Points on a hilly landscape, in no order, each with its height.
From any point a ball rolls to the lowest of the 5 points nearest to it. It stops when none of these is lower. Distance is the straight distance between rows; heights are no part of it.
vep h=100: 112  133  142  130  110  103  148  144  121  167  106  84  174  110  72  114  134  136  90  107  146  127  127  93  109  108  126  162  85  98  118  120  127  89  147
veb h=177: 131  107  123  136  94  136  124  106  145  99  148  155  91  135  159  125  137  114  155  129  128  115  120  136  147  142  144  119  166  142  133  123  137  145  110
tam h=71: 119  150  127  122  147  110  145  160  115  178  112  72  183  108  61  124  116  137  99  114  126  145  139  112  106  111  123  164  92  101  123  138  136  94  159
Tibi h=209: 132  117  122  124  125  127  129  115  146  103  144  145  106  141  155  137  132  119  147  128  126  118  127  131  132  144  138  117  153  143  135  133  134  149  110
begi h=373: 221  130  175  123  156  117  124  120  132  112  216  161  89  136  157  144  115  108  138  185  135  135  121  136  114  131  137  54  136  174  107  164  113  151  103
Serun h=102: 117  113  179  144  79  82  142  119  131  134  103  113  145  112  113  110  151  144  89  103  162  102  111  61  107  116  135  149  83  109  110  93  115  66  137
ber h=123: 103  125  140  144  88  110  145  128  108  173  101  81  173  111  78  102  140  136  79  90  145  115  121  84  111  104  118  193  91  83  140  108  114  77  134
Tas h=306: 164  146  131  120  192  145  114  130  135  126  163  138  111  135  144  152  111  114  141  147  120  149  127  141  118  144  114  75  133  152  145  174  138  173  118
zavit h=261: 135  105  105  139  85  168  118  104  152  97  160  157  82  122  171  125  140  112  161  128  111  118  112  152  165  146  153  111  181  136  135  119  134  160  110
goro h=252: 101  111  136  146  84  113  137  124  133  120  89  136  123  143  134  114  140  137  118  112  144  107  119  119  132  123  129  159  137  120  116  95  132  108  128
Sidu h=311: 149  84  131  153  61  127  129  99  138  78  181  158  76  130  163  127  142  110  164  150  130  108  122  122  160  136  159  106  150  141  112  106  121  127  98
zego h=281: 211  141  144  126  166  148  110  110  133  123  211  153  84  136  164  141  106  101  137  178  134  125  124  151  128  131  130  48  150  173  120  163  115  171  99
buze h=178: 131  135  154  119  150  92  141  156  131  153  111  100  160  107  79  136  122  140  111  131  132  140  136  107  105  118  137  128  80  119  115  131  129  93  163
gep h=454: 125  122  150  119  125  95  136  132  137  117  113  132  129  131  126  133  130  139  134  127  140  123  131  108  116  125  132  126  115  133  121  131  128  117  137
nima h=425: 126  128  161  123  138  84  142  142  139  127  117  122  139  124  102  137  133  140  124  137  146  127  132  98  108  121  135  117  100  130  111  130  131  100  149
Zozag h=422: 104  163  97  94  181  150  121  149  123  150  106  105  156  127  110  135  109  134  119  120  110  143  150  161  120  133  106  138  130  127  142  135  126  155  147
Mepi h=172: 147  152  87  115  178  204  108  109  131  128  155  136  94  137  170  147  123  107  137  134  111  130  118  162  134  154  123  84  158  158  160  157  145  199  114
Rova h=534: 173  152  154  122  220  124  124  151  128  128  161  138  122  124  112  156  104  128  143  168  109  171  133  130  101  119  121  69  99  142  134  181  142  137  132
duder h=676: 140  144  157  116  179  94  134  153  138  125  134  127  138  119  100  144  122  138  136  151  124  153  132  110  108  121  131  100  92  136  119  156  139  110  150
Rufi h=162: 98  126  119  138  95  122  143  138  114  159  87  98  156  131  102  106  141  137  89  104  152  118  132  112  119  115  112  178  113  101  126  102  117  101  139
mik h=168: 105  149  96  111  145  131  141  150  112  171  105  83  179  119  81  118  116  137  100  107  119  135  141  137  117  115  105  167  113  105  130  134  125  122  152
Goga h=246: 84  115  100  150  75  159  132  128  123  133  77  130  133  134  139  100  137  131  106  95  132  122  117  141  146  129  118  178  147  93  127  85  121  123  140
gakad h=213: 162  112  100  137  108  183  118  101  141  102  187  156  78  129  177  131  133  105  148  138  107  121  118  155  157  150  152  87  177  151  137  132  129  172  105
mor h=369: 91  111  126  158  60  124  142  125  113  139  87  122  137  132  133  101  147  141  96  99  147  107  115  101  131  115  117  190  128  98  127  78  121  97  135
Lolov h=547: 204  142  164  125  211  128  121  136  127  125  190  154  105  127  138  143  103  121  140  169  122  154  122  135  102  127  111  52  112  152  130  186  137  155  118
Paliz h=98: 150  83  158  152  41  93  132  91  129  71  167  157  77  127  158  129  145  111  163  152  152  96  118  91  166  130  159  117  126  134  109  96  121  90  97
Tukif h=443: 107  178  77  80  213  169  109  156  101  175  108  83  182  114  94  120  87  135  111  120  81  162  158  180  122  122  96  134  122  138  145  149  135  154  139
pib h=90: 85  107  119  160  59  141  140  122  111  142  77  129  141  134  131  91  144  134  90  95  136  114  109  114  139  114  115  199  136  89  125  75  116  102  131
Gitu h=138: 130  77  145  153  24  117  126  98  133  72  153  170  75  119  163  115  157  122  173  135  132  102  111  97  176  117  159  138  142  119  101  82  123  98  99
gulu h=77: 108  116  168  148  74  99  141  118  118  159  99  102  159  109  103  104  154  142  75  99  155  103  112  66  107  112  123  170  85  94  121  96  112  63  134
Goko h=131: 100  142  120  116  133  119  139  144  121  154  94  97  167  120  95  123  126  140  109  115  129  125  138  130  110  118  111  156  114  116  120  122  121  120  147
vafid h=242: 119  155  114  109  176  118  128  162  127  153  108  103  158  123  93  141  112  143  117  126  119  146  146  139  116  122  119  127  106  124  129  137  133  130  153
Kegot h=395: 106  179  94  94  204  152  118  154  114  158  111  102  166  120  104  141  103  139  123  129  94  161  153  168  122  127  103  132  116  135  139  148  136  152  144
Ruro h=84: 130  140  143  124  143  99  137  163  115  179  117  63  186  98  51  117  114  131  94  120  121  149  136  105  97  109  139  154  77  99  122  146  137  71  160
loron h=95: 142  156  137  115  187  105  127  174  119  158  118  90  167  113  65  141  103  138  110  144  106  165  150  130  98  117  136  120  77  114  122  154  136  84  164
Zar h=370: 229  138  169  126  175  136  113  123  126  125  226  159  87  132  160  143  109  104  133  183  130  136  126  148  121  122  132  38  128  171  112  169  118  167  102
musen h=171: 91  148  84  108  153  164  126  137  117  150  91  112  154  138  125  133  116  129  118  110  113  134  145  175  127  137  112  150  147  122  145  117  129  159  140
sukur h=175: 100  99  112  153  55  153  117  107  147  101  116  173  98  125  163  100  147  129  158  110  121  115  105  140  172  123  144  147  170  109  116  83  126  133  119
mela h=284: 129  104  145  141  86  101  129  112  134  91  135  151  97  134  153  131  143  130  148  133  143  108  125  115  139  138  148  123  138  138  119  120  132  120  110
nakug h=259: 105  139  100  120  146  164  119  119  138  122  117  138  117  137  149  141  125  126  134  119  119  130  137  162  128  138  121  125  155  134  149  132  131  163  128
vumi h=406: 82  113  103  154  70  156  142  124  105  162  80  111  154  140  112  88  141  129  80  92  133  128  111  119  143  110  97  216  139  75  138  88  119  105  134
Vutup h=96: 114  102  119  143  79  141  123  111  142  95  129  156  95  130  163  117  142  121  160  121  122  114  111  139  156  136  149  134  167  128  129  112  137  140  112
Pivim h=219: 191  142  125  128  173  167  112  108  132  129  193  146  87  139  170  141  110  107  136  151  126  129  119  149  127  143  124  70  156  165  134  168  125  185  105
ketom h=337: 130  88  124  149  56  143  126  102  145  82  165  165  78  127  168  115  145  114  172  130  122  114  115  133  172  133  158  127  170  128  122  99  126  135  105
tanur h=378: 93  145  95  103  159  144  128  143  126  153  97  106  164  130  110  134  117  134  122  116  118  137  143  159  118  131  111  146  129  122  135  131  128  149  140
vufub h=262: 180  118  159  137  123  106  132  109  136  101  196  150  93  139  158  146  124  105  153  157  143  124  128  116  135  140  139  80  144  163  116  155  119  141  103
bim h=319: 109  122  148  127  109  98  136  129  135  121  103  129  132  130  124  129  140  140  121  123  152  111  124  104  117  129  132  139  119  129  116  115  125  109  141
tase h=362: 118  148  133  109  163  118  137  152  132  140  109  116  149  124  105  139  119  141  125  130  125  141  144  134  116  127  114  126  107  131  125  140  131  128  150
meb h=313: 126  127  173  128  121  72  137  134  137  129  111  120  140  115  108  132  138  145  121  131  149  123  126  91  110  121  143  124  93  125  109  119  125  82  148
kuni h=367: 176  140  143  127  182  135  124  121  143  123  170  150  111  135  148  151  114  113  146  154  125  140  127  135  118  134  111  71  133  153  137  172  135  163  114
gur h=300: 102  101  152  157  54  107  133  121  126  114  92  142  121  130  147  103  142  139  110  107  147  102  111  96  134  121  134  159  125  112  113  80  125  86  127
vabuz h=354: 136  86  179  151  51  75  130  95  125  78  134  147  101  119  155  126  153  130  147  133  154  90  110  63  146  123  161  121  103  129  102  95  118  67  101
vimam h=432: 165  134  146  121  162  107  130  121  134  111  168  145  108  136  140  150  123  123  150  151  129  139  126  120  119  138  126  85  126  156  127  168  128  148  119
gaso h=229: 101  131  116  117  132  123  133  137  132  139  96  120  145  133  119  128  128  136  122  120  133  131  140  143  118  137  112  143  130  123  127  121  125  136  140
togob h=210: 151  125  111  132  136  154  117  107  143  112  160  150  93  139  166  140  126  112  148  134  119  127  126  148  141  148  139  93  162  152  140  147  130  166  110
tibav h=243: 193  114  151  130  120  112  134  109  132  98  205  156  87  134  163  143  128  100  147  172  147  121  127  126  132  141  149  73  147  169  116  147  116  147  98
dagaf h=99: 121  129  156  125  123  93  143  150  119  171  114  80  177  99  58  115  126  134  88  117  131  129  131  89  105  109  133  156  70  98  122  125  130  75  158
duzu h=510: 148  108  171  123  130  72  139  126  138  105  147  142  111  123  131  144  134  126  150  147  147  124  122  94  115  130  148  99  114  147  113  141  133  111  127
Vuv h=349: 161  96  120  144  76  146  122  103  140  92  196  163  75  131  167  123  139  108  162  146  125  113  124  139  160  149  158  99  168  147  123  120  121  148  96
Rore h=143: 85  122  121  144  76  133  149  117  95  176  93  86  170  131  97  95  154  129  76  86  136  118  106  94  128  101  103  232  115  70  157  104  112  90  132
riset h=289: 172  99  150  137  92  105  136  105  131  91  190  154  85  138  161  139  136  105  156  156  143  114  127  115  139  142  150  95  150  153  117  131  120  130  97
bimo h=222: 197  134  98  134  136  203  97  102  135  121  198  148  64  131  185  138  130  102  133  165  118  115  120  169  148  150  149  59  172  173  130  148  116  179  104
bol h=601: 141  89  108  150  49  164  121  95  152  92  180  172  77  116  164  119  153  106  170  134  112  114  107  139  184  135  161  117  176  129  118  102  120  156  108
fina h=347: 97  109  141  153  68  116  142  124  116  148  90  110  146  129  122  103  148  134  81  95  155  108  117  90  124  115  118  181  117  98  124  87  113  88  133
nibi h=149: 112  157  97  99  166  134  129  160  109  175  106  82  186  117  74  120  99  139  104  117  108  149  145  153  114  115  103  163  111  110  131  137  127  129  149
tetol h=282: 100  98  137  160  41  133  121  112  137  100  104  166  101  129  163  94  153  136  147  111  132  106  104  118  165  123  140  160  151  110  112  77  124  104  120
Zenu h=204: 134  136  105  124  153  160  118  114  145  112  147  147  107  137  161  141  127  121  147  131  121  125  122  153  138  149  127  103  154  147  153  147  137  172  112
fubig h=442: 148  98  171  142  79  73  138  103  130  84  158  147  93  127  149  139  145  118  157  140  150  106  120  86  133  137  154  106  122  141  105  121  124  97  105
duf h=208: 91  109  106  142  91  150  126  122  140  113  91  153  120  144  152  116  140  130  127  112  129  119  121  144  141  132  128  154  159  117  133  97  134  136  132
mudur h=206: 83  134  74  116  121  157  137  133  96  170  86  81  183  138  93  109  118  130  97  90  124  133  135  157  128  116  92  199  140  99  139  120  117  133  133
raguf h=160: 118  108  178  151  73  83  138  116  129  123  100  130  133  116  129  111  156  141  106  111  164  93  117  66  117  123  146  144  97  118  113  90  119  64  131
tozen h=293: 145  83  172  156  37  76  131  91  123  64  151  155  92  119  162  126  158  122  158  137  151  93  111  70  160  126  163  124  110  130  97  89  115  69  100
Fopev h=216: 104  120  127  132  106  115  138  128  128  138  94  117  143  139  117  121  137  142  112  111  149  118  132  123  116  125  123  154  123  119  119  110  125  118  142
fori h=661: 147  127  156  124  152  88  135  132  138  110  141  140  122  128  122  148  126  134  147  145  139  130  128  108  109  132  135  99  111  145  119  151  137  122  133
Vas h=141: 96  132  115  121  115  126  136  139  115  153  88  101  163  136  103  118  126  136  100  106  142  123  133  136  121  120  113  172  124  107  128  108  122  126  139
rarat h=357: 145  160  128  112  213  144  118  147  132  131  135  129  133  126  118  151  107  128  145  144  109  159  141  151  117  132  108  90  116  138  146  164  138  163  132
Fofif h=383: 117  128  135  119  137  102  137  139  136  129  109  121  143  127  109  136  129  141  123  130  145  123  137  121  117  128  123  130  113  129  119  122  127  126  146
keko h=194: 119  100  134  145  78  121  120  108  140  92  126  154  99  137  161  120  146  126  155  119  135  109  113  127  150  135  149  131  157  129  124  109  134  120  114
Pogit h=247: 85  121  96  136  83  153  143  120  89  174  80  81  176  137  93  97  138  127  84  85  128  124  113  119  138  97  101  235  132  67  156  107  119  104  128
Zan h=267: 214  149  119  123  163  191  98  101  125  128  198  145  69  143  177  139  118  101  127  167  127  120  125  162  130  138  137  50  154  182  128  164  115  188  103
Viruf h=277: 142  88  136  150  50  114  130  98  135  75  165  158  80  126  162  125  146  112  168  141  135  105  118  113  157  131  161  118  150  136  112  101  124  115  100
tegom h=176: 90  136  91  120  125  145  134  141  105  169  88  87  177  134  90  112  121  137  100  95  132  129  136  148  119  114  102  181  129  101  137  114  124  129  139
pilid h=230: 129  86  145  153  50  118  127  105  138  81  143  164  84  131  162  113  148  123  164  131  131  106  112  110  164  124  156  131  149  126  115  99  128  109  101
tonor h=150: 97  104  130  157  64  127  135  126  130  122  82  147  123  130  143  98  146  144  113  107  145  110  115  117  142  122  129  174  137  104  122  82  124  97  127
Sukom h=231: 145  140  123  124  174  145  121  115  138  118  151  143  109  134  153  152  123  121  149  136  118  136  127  144  127  143  120  92  146  156  149  163  135  167  111
zasuf h=233: 97  156  80  103  143  144  129  144  104  169  97  83  184  129  81  117  109  131  99  102  114  138  138  155  120  122  102  168  125  108  137  134  122  139  140
Ribo h=276: 139  148  110  110  184  154  115  122  138  121  143  138  118  132  144  150  118  119  142  135  116  139  133  143  124  142  116  97  137  147  151  158  136  173  121
dini h=335: 147  157  113  110  207  169  107  125  132  135  153  137  118  133  144  152  114  119  136  143  106  145  122  152  123  143  108  85  132  151  150  172  138  186  119
zovi h=638: 128  134  152  121  160  88  137  142  135  123  122  125  136  124  114  140  125  139  139  141  135  130  132  111  113  124  132  111  106  136  119  141  127  116  138
Subo h=120: 96  128  117  129  107  120  148  132  102  178  93  77  178  119  77  105  133  135  85  91  138  124  123  109  116  104  109  200  104  91  136  123  118  99  140
togi h=385: 92  154  85  98  159  161  123  146  112  164  98  93  175  130  101  123  108  128  105  107  113  140  149  172  124  128  103  154  132  121  137  129  124  153  138
letim h=275: 103  95  136  158  37  131  119  105  142  91  122  176  91  120  169  100  163  130  168  113  125  107  102  114  181  120  146  163  156  110  104  74  122  111  117
detu h=400: 122  169  104  100  213  169  108  132  128  134  124  129  130  133  136  151  107  125  138  136  102  152  144  155  126  138  104  101  125  149  156  164  139  174  131
minud h=283: 178  105  162  137  102  83  138  105  128  91  191  151  88  132  147  146  131  106  155  157  144  118  128  108  133  143  149  88  133  157  110  146  121  127  99
mimad h=328: 121  115  140  130  121  98  135  119  142  108  120  140  114  139  140  137  136  131  144  127  139  116  128  117  119  132  133  120  130  137  125  129  137  127  125
mutiv h=165: 152  165  132  110  235  132  113  156  125  135  142  132  137  124  103  154  104  134  134  157  95  174  151  145  109  121  115  89  93  135  141  171  142  136  139
kag h=201: 93  112  122  142  88  134  131  129  132  125  89  135  126  139  135  112  137  135  112  112  138  117  125  133  134  132  126  165  144  106  125  96  125  120  133
dala h=30: 130  158  111  105  176  119  130  170  112  175  115  74  183  106  59  127  95  139  103  126  105  158  140  138  108  109  127  148  97  108  121  150  137  103  157
zil h=302: 121  92  145  150  54  106  124  110  139  85  120  161  94  129  160  111  154  132  152  121  141  104  110  106  152  122  152  145  136  123  110  92  129  97  110
Lazu h=111: 141  169  109  109  208  123  118  180  107  165  115  78  185  115  65  131  86  137  106  137  95  170  154  148  97  117  128  129  83  121  135  164  138  92  161
redat h=33: 83  128  97  124  115  150  128  134  127  137  84  120  145  141  130  116  128  136  115  103  132  123  138  162  132  131  115  159  147  113  135  108  122  143  135
fato h=234: 110  96  134  148  72  122  126  110  138  102  103  152  104  134  153  114  146  138  142  117  135  105  114  123  147  128  144  147  148  124  124  101  135  113  121
lusep h=142: 101  122  114  129  117  128  137  135  133  121  96  134  131  144  130  127  136  136  127  110  137  121  133  140  120  131  126  152  144  125  132  109  128  131  134
Gazi h=260: 111  134  112  122  144  138  127  129  144  120  111  135  129  144  137  135  125  127  132  126  126  126  137  147  127  142  125  125  146  137  140  130  133  153  130
soga h=212: 125  122  95  139  125  178  114  108  145  108  141  150  90  137  173  137  132  123  151  124  111  124  122  166  148  145  143  111  171  138  151  136  140  172  111
kabas h=296: 127  103  172  149  74  74  132  107  126  100  111  133  113  122  138  118  151  135  129  123  154  92  116  74  124  123  150  133  105  128  103  102  123  77  120
guv h=417: 174  153  138  117  215  146  112  135  126  134  166  145  117  123  136  153  110  121  144  153  117  158  128  141  110  131  106  70  116  150  144  177  146  166  123
Lem h=418: 102  164  84  91  183  158  116  150  110  166  104  90  179  122  95  131  100  133  111  113  103  151  153  163  124  127  99  147  120  127  135  144  131  155  144
podeb h=288: 198  120  170  127  133  91  135  117  128  99  205  153  97  131  150  147  125  108  152  171  139  126  127  115  120  139  142  64  127  163  106  155  118  134  103
Ropi h=187: 92  122  98  136  94  146  138  134  119  157  80  108  159  143  110  111  127  136  94  100  133  123  131  145  126  123  111  190  135  98  131  99  121  126  140
kefef h=202: 166  125  97  136  135  187  110  103  136  108  177  150  83  135  178  140  127  110  139  144  114  121  114  160  145  154  137  81  174  160  146  148  129  178  103
pid h=263: 116  82  126  154  23  144  122  92  152  87  160  182  74  122  166  104  164  114  178  118  116  111  101  117  192  118  154  145  161  116  106  79  116  130  110
Tater h=405: 136  141  139  121  149  105  130  133  138  114  133  137  120  133  134  141  132  128  144  138  137  126  132  125  119  136  130  108  129  147  129  144  139  136  126
div h=93: 110  125  166  135  101  94  142  136  129  153  103  98  154  108  92  120  139  140  89  109  149  111  124  83  101  113  129  151  83  110  114  105  120  75  142
Nenon h=239: 86  103  114  150  62  159  124  129  135  118  78  156  118  134  145  93  145  137  117  95  130  117  104  137  155  118  124  174  160  99  120  79  127  121  134
fip h=294: 154  118  141  129  120  103  134  112  135  100  170  149  97  137  154  143  129  118  152  145  141  124  127  115  133  145  144  101  144  152  122  146  129  140  111
vaba h=258: 108  153  101  103  167  135  125  151  114  164  105  92  174  123  94  130  109  138  112  116  117  147  146  154  120  123  105  144  118  124  129  134  122  139  147
nabup h=326: 87  112  116  147  75  139  142  126  106  155  83  104  155  137  112  94  142  140  83  92  144  118  115  113  134  116  109  209  131  86  136  90  119  102  131
rofik h=278: 141  169  121  102  231  145  113  157  125  141  128  122  149  122  109  151  104  142  133  149  96  171  154  153  112  123  108  101  103  139  147  167  141  153  139
Lon h=291: 126  181  95  95  224  151  113  166  109  157  112  92  171  119  91  129  91  133  116  135  87  175  160  166  118  119  112  117  105  135  144  165  143  142  147
popa h=140: 144  168  126  112  214  122  121  172  120  149  122  103  164  119  79  144  96  138  120  151  95  169  156  145  104  115  129  111  85  121  131  160  136  103  160
Las h=97: 111  130  137  125  127  105  140  142  120  157  102  90  168  114  83  124  135  140  100  110  142  124  138  112  109  114  118  157  97  109  115  119  126  104  152
mevul h=332: 149  155  143  119  217  120  121  163  127  135  140  120  143  124  92  156  109  137  133  160  102  174  143  132  107  123  121  89  93  130  136  167  139  125  146
liron h=88: 111  135  135  125  118  108  142  145  112  175  101  74  178  110  71  115  129  141  92  102  138  132  131  105  111  103  115  178  97  95  127  123  129  87  148
tovo h=183: 135  169  116  106  210  128  122  172  112  157  112  96  172  119  75  134  93  138  120  139  97  167  156  146  110  117  120  116  100  122  132  157  132  114  160
monud h=249: 193  145  90  128  165  215  99  98  125  129  184  145  70  133  184  144  121  98  126  154  114  120  115  170  141  144  134  63  174  173  139  159  129  202  106
Zezi h=215: 158  128  129  123  142  139  128  115  139  113  170  144  99  138  160  140  128  113  149  141  124  128  129  136  129  145  137  91  155  154  139  151  132  161  109
rovi h=488: 115  160  109  100  196  151  117  139  128  145  115  121  144  131  123  144  113  132  130  130  109  149  148  161  123  138  106  114  126  136  148  144  129  165  135
badig h=220: 113  119  101  133  108  166  117  116  145  106  116  156  107  136  158  128  138  126  147  115  113  123  119  160  147  143  140  128  169  127  147  111  141  161  125
bola h=244: 113  108  135  135  101  113  130  119  138  105  110  143  107  132  148  129  138  133  138  121  138  111  127  123  137  136  135  134  147  129  123  113  131  125  124
vosup h=396: 129  159  132  107  205  128  120  154  128  141  127  123  145  123  108  148  105  136  135  148  108  157  144  140  115  131  113  99  106  135  133  165  136  142  145
togor h=502: 103  185  70  80  218  180  108  152  100  170  110  91  173  117  107  127  94  132  115  119  83  151  155  183  126  130  96  130  128  145  152  146  135  173  139
kol h=327: 113  110  148  141  80  102  130  119  128  112  104  136  116  130  140  120  149  142  130  122  151  103  119  103  127  128  143  147  123  122  119  102  129  100  127
kune h=265: 95  114  125  147  79  126  138  129  114  148  82  113  148  131  119  101  143  133  91  98  150  116  122  107  124  113  110  184  122  95  126  87  119  100  135
zef h=333: 129  161  130  109  191  105  128  161  125  141  118  117  155  120  93  142  108  139  130  142  116  153  151  135  108  123  122  114  99  129  127  150  133  120  150
Zegu h=188: 98  103  121  141  84  137  125  123  139  108  105  151  108  139  159  110  138  134  143  111  128  115  117  143  145  127  140  143  157  116  126  103  137  127  128
fabom h=312: 143  134  133  117  170  126  125  130  142  118  145  143  125  133  141  146  120  122  149  136  123  131  132  135  119  143  122  95  136  149  140  153  134  156  124
kuz h=116: 151  165  134  115  226  121  119  176  110  147  130  104  163  123  77  146  99  136  116  162  91  182  157  145  91  115  136  99  75  120  132  164  139  89  160
Sivo h=459: 107  177  93  87  211  176  107  145  119  151  114  113  157  124  119  142  101  128  126  128  99  154  154  170  124  127  102  111  128  141  156  148  132  176  133
malip h=164: 126  143  131  115  177  127  131  138  136  126  125  129  138  132  127  144  122  135  134  134  125  139  137  140  113  136  114  111  122  136  138  143  129  145  137
res h=435: 169  121  166  123  146  89  142  122  134  106  172  150  110  132  141  147  126  121  153  155  135  131  119  108  120  134  139  86  125  157  118  156  127  126  120
Tagug h=705: 160  149  151  120  200  113  129  143  139  126  149  140  127  126  122  150  112  128  145  157  121  155  129  127  109  130  117  81  105  143  130  167  138  140  134
Dip h=179: 88  122  103  137  91  138  142  129  103  176  90  90  171  134  94  107  138  133  87  88  133  122  127  117  124  111  101  204  123  83  143  107  120  108  133
kogo h=236: 119  163  93  90  183  140  127  171  105  168  105  79  185  113  74  120  92  140  105  125  102  156  150  156  114  114  111  148  110  123  135  149  132  126  150
dotid h=341: 105  142  104  110  157  150  120  129  135  130  102  131  136  138  137  139  122  129  127  126  119  137  141  154  130  140  118  126  141  136  143  131  125  160  132
lede h=439: 138  152  144  112  200  113  129  163  133  139  129  123  148  121  97  149  109  140  137  153  111  162  141  127  108  124  122  100  94  129  128  161  139  120  149
logug h=189: 153  143  102  119  164  186  109  107  137  122  154  145  92  137  172  146  122  110  142  140  115  127  126  157  130  155  120  83  160  157  154  154  138  186  111
rus h=346: 159  99  163  134  98  82  135  107  133  89  168  149  95  132  151  137  138  118  156  150  144  113  119  98  134  135  150  96  131  157  108  135  125  118  106
fuzor h=218: 183  128  133  126  138  140  121  109  137  110  192  149  87  135  164  143  124  104  142  156  130  130  128  140  130  150  136  79  153  164  128  156  123  164  101
tozi h=264: 94  98  128  155  53  146  128  126  138  120  87  154  120  131  151  92  141  136  118  96  127  110  104  123  157  121  129  177  150  95  120  76  120  110  132
Gik h=584: 163  131  157  121  169  98  136  130  137  120  166  149  113  131  129  152  116  126  146  158  129  146  129  114  117  132  131  83  118  148  126  166  141  136  125
nas h=134: 125  148  133  113  163  106  134  160  123  155  112  100  163  113  77  133  113  140  116  134  127  145  139  124  104  116  133  133  94  111  119  139  129  105  158
geg h=290: 111  118  154  140  87  94  137  127  131  124  93  128  131  126  129  116  143  150  116  116  155  103  126  94  118  125  137  145  114  120  114  103  120  93  134
Pefi h=203: 177  134  112  129  164  180  109  105  133  121  179  138  85  137  174  139  120  105  141  150  122  127  125  152  130  148  132  78  163  166  145  162  132  176  106
gev h=225: 81  119  82  131  100  162  137  129  99  164  84  93  163  143  104  106  132  133  90  91  127  131  128  153  132  117  99  203  140  90  137  105  119  124  133
Fepi h=248: 160  84  157  148  48  97  132  98  125  73  183  153  82  125  162  134  142  105  164  153  145  104  119  98  159  132  162  105  129  149  103  105  115  100  93
tazol h=221: 116  126  117  129  125  140  122  119  145  111  123  146  113  139  157  134  136  128  142  122  127  120  125  147  130  146  132  126  155  136  141  128  138  148  118
Liv h=207: 135  80  136  154  29  134  125  94  143  77  170  174  75  119  162  109  157  109  178  137  127  111  111  113  187  125  161  126  154  121  106  86  117  119  99
sofup h=109: 102  136  119  120  116  120  142  143  111  165  99  89  173  119  87  120  126  136  92  107  142  124  129  119  113  118  118  172  110  98  126  119  120  110  144
dube h=314: 152  93  141  142  87  104  128  103  136  91  171  153  89  135  162  134  141  115  161  147  133  116  125  116  145  139  159  112  151  147  119  124  125  127  100
pedu h=211: 99  116  106  136  107  150  120  124  141  108  109  140  109  140  154  123  139  130  137  114  123  121  122  149  135  141  134  135  160  129  136  112  133  148  123
vofu h=235: 93  119  123  141  78  121  147  120  98  171  92  89  166  124  104  94  148  134  79  90  143  120  117  93  120  106  109  211  111  76  138  101  111  86  131
gufe h=368: 201  141  154  125  184  132  115  116  134  124  197  152  99  131  151  148  108  106  141  164  128  140  123  138  118  133  122  58  131  163  128  178  128  165  106
Sev h=308: 109  155  90  112  179  176  113  123  132  127  117  128  128  139  148  140  123  125  131  122  110  131  138  169  135  150  115  111  148  138  159  135  141  181  128
vovi h=386: 107  151  114  112  167  132  129  146  127  142  110  115  159  131  111  135  122  135  121  124  124  136  149  145  121  133  112  130  124  130  133  135  128  145  145
Zaken h=94: 106  124  160  146  88  97  146  126  115  178  107  83  176  106  79  102  150  130  70  95  151  115  117  56  107  108  116  185  77  84  135  105  113  66  136
rese h=237: 91  119  115  145  87  138  137  135  121  147  79  119  147  135  117  107  134  138  100  100  143  118  125  127  129  123  115  187  134  99  130  94  121  109  136
geme h=270: 115  132  121  123  135  121  127  126  143  117  118  139  127  142  135  136  127  135  143  129  136  120  130  134  124  134  126  122  145  137  134  129  135  139  131
noz h=205: 119  113  174  139  91  76  132  116  134  119  104  125  126  116  122  121  144  142  118  119  157  103  120  80  117  126  145  129  96  127  109  106  124  82  133
besok h=271: 107  121  140  137  98  106  140  127  132  133  95  130  134  131  130  122  142  139  117  119  152  109  126  113  121  124  127  155  122  119  119  106  127  110  139
zav h=581: 138  147  143  114  181  109  129  151  135  128  128  129  138  122  112  150  122  138  137  147  126  153  142  123  107  130  123  103  107  132  124  151  138  127  144
nobe h=292: 113  84  125  156  42  140  120  103  144  86  142  171  80  127  166  102  151  124  168  125  127  112  106  122  179  124  155  143  162  125  112  93  126  125  108
Tebiz h=214: 124  139  93  118  157  182  119  115  137  116  130  142  108  136  156  143  124  118  144  128  114  128  127  155  130  147  124  106  159  144  159  142  141  182  118
kena h=169: 133  147  144  114  174  100  137  164  128  146  117  105  157  110  78  141  113  141  115  144  119  156  142  118  103  121  136  119  80  121  119  146  136  102  161
feb h=148: 133  114  155  131  116  79  137  121  137  105  130  139  114  127  133  134  139  129  146  132  145  119  122  104  125  132  145  110  126  143  118  130  132  114  121
Kal h=455: 134  106  171  135  100  71  137  108  129  99  133  144  112  124  139  132  146  130  143  131  152  98  116  89  125  129  150  110  115  140  105  120  130  93  121

For each start below, name the point where the ball stops.
kune: dala
bim: dala
besok: dala
riset: Mepi
mudur: dala
gufe: Mepi
dini: Mepi

Call two points neighbours if one is among the 5 nearest of the other. Go from one point of each pair to the other, from neighbour to neighbour, staying as low as possible. Name the highest point that can't be avoided.
Rore and Vutup: duf
Rore and dala: Dip
dala and feb: mela
pib and gulu: rese
tonor and gulu: kag
dala and mutiv: Lon
dala and gulu: Las
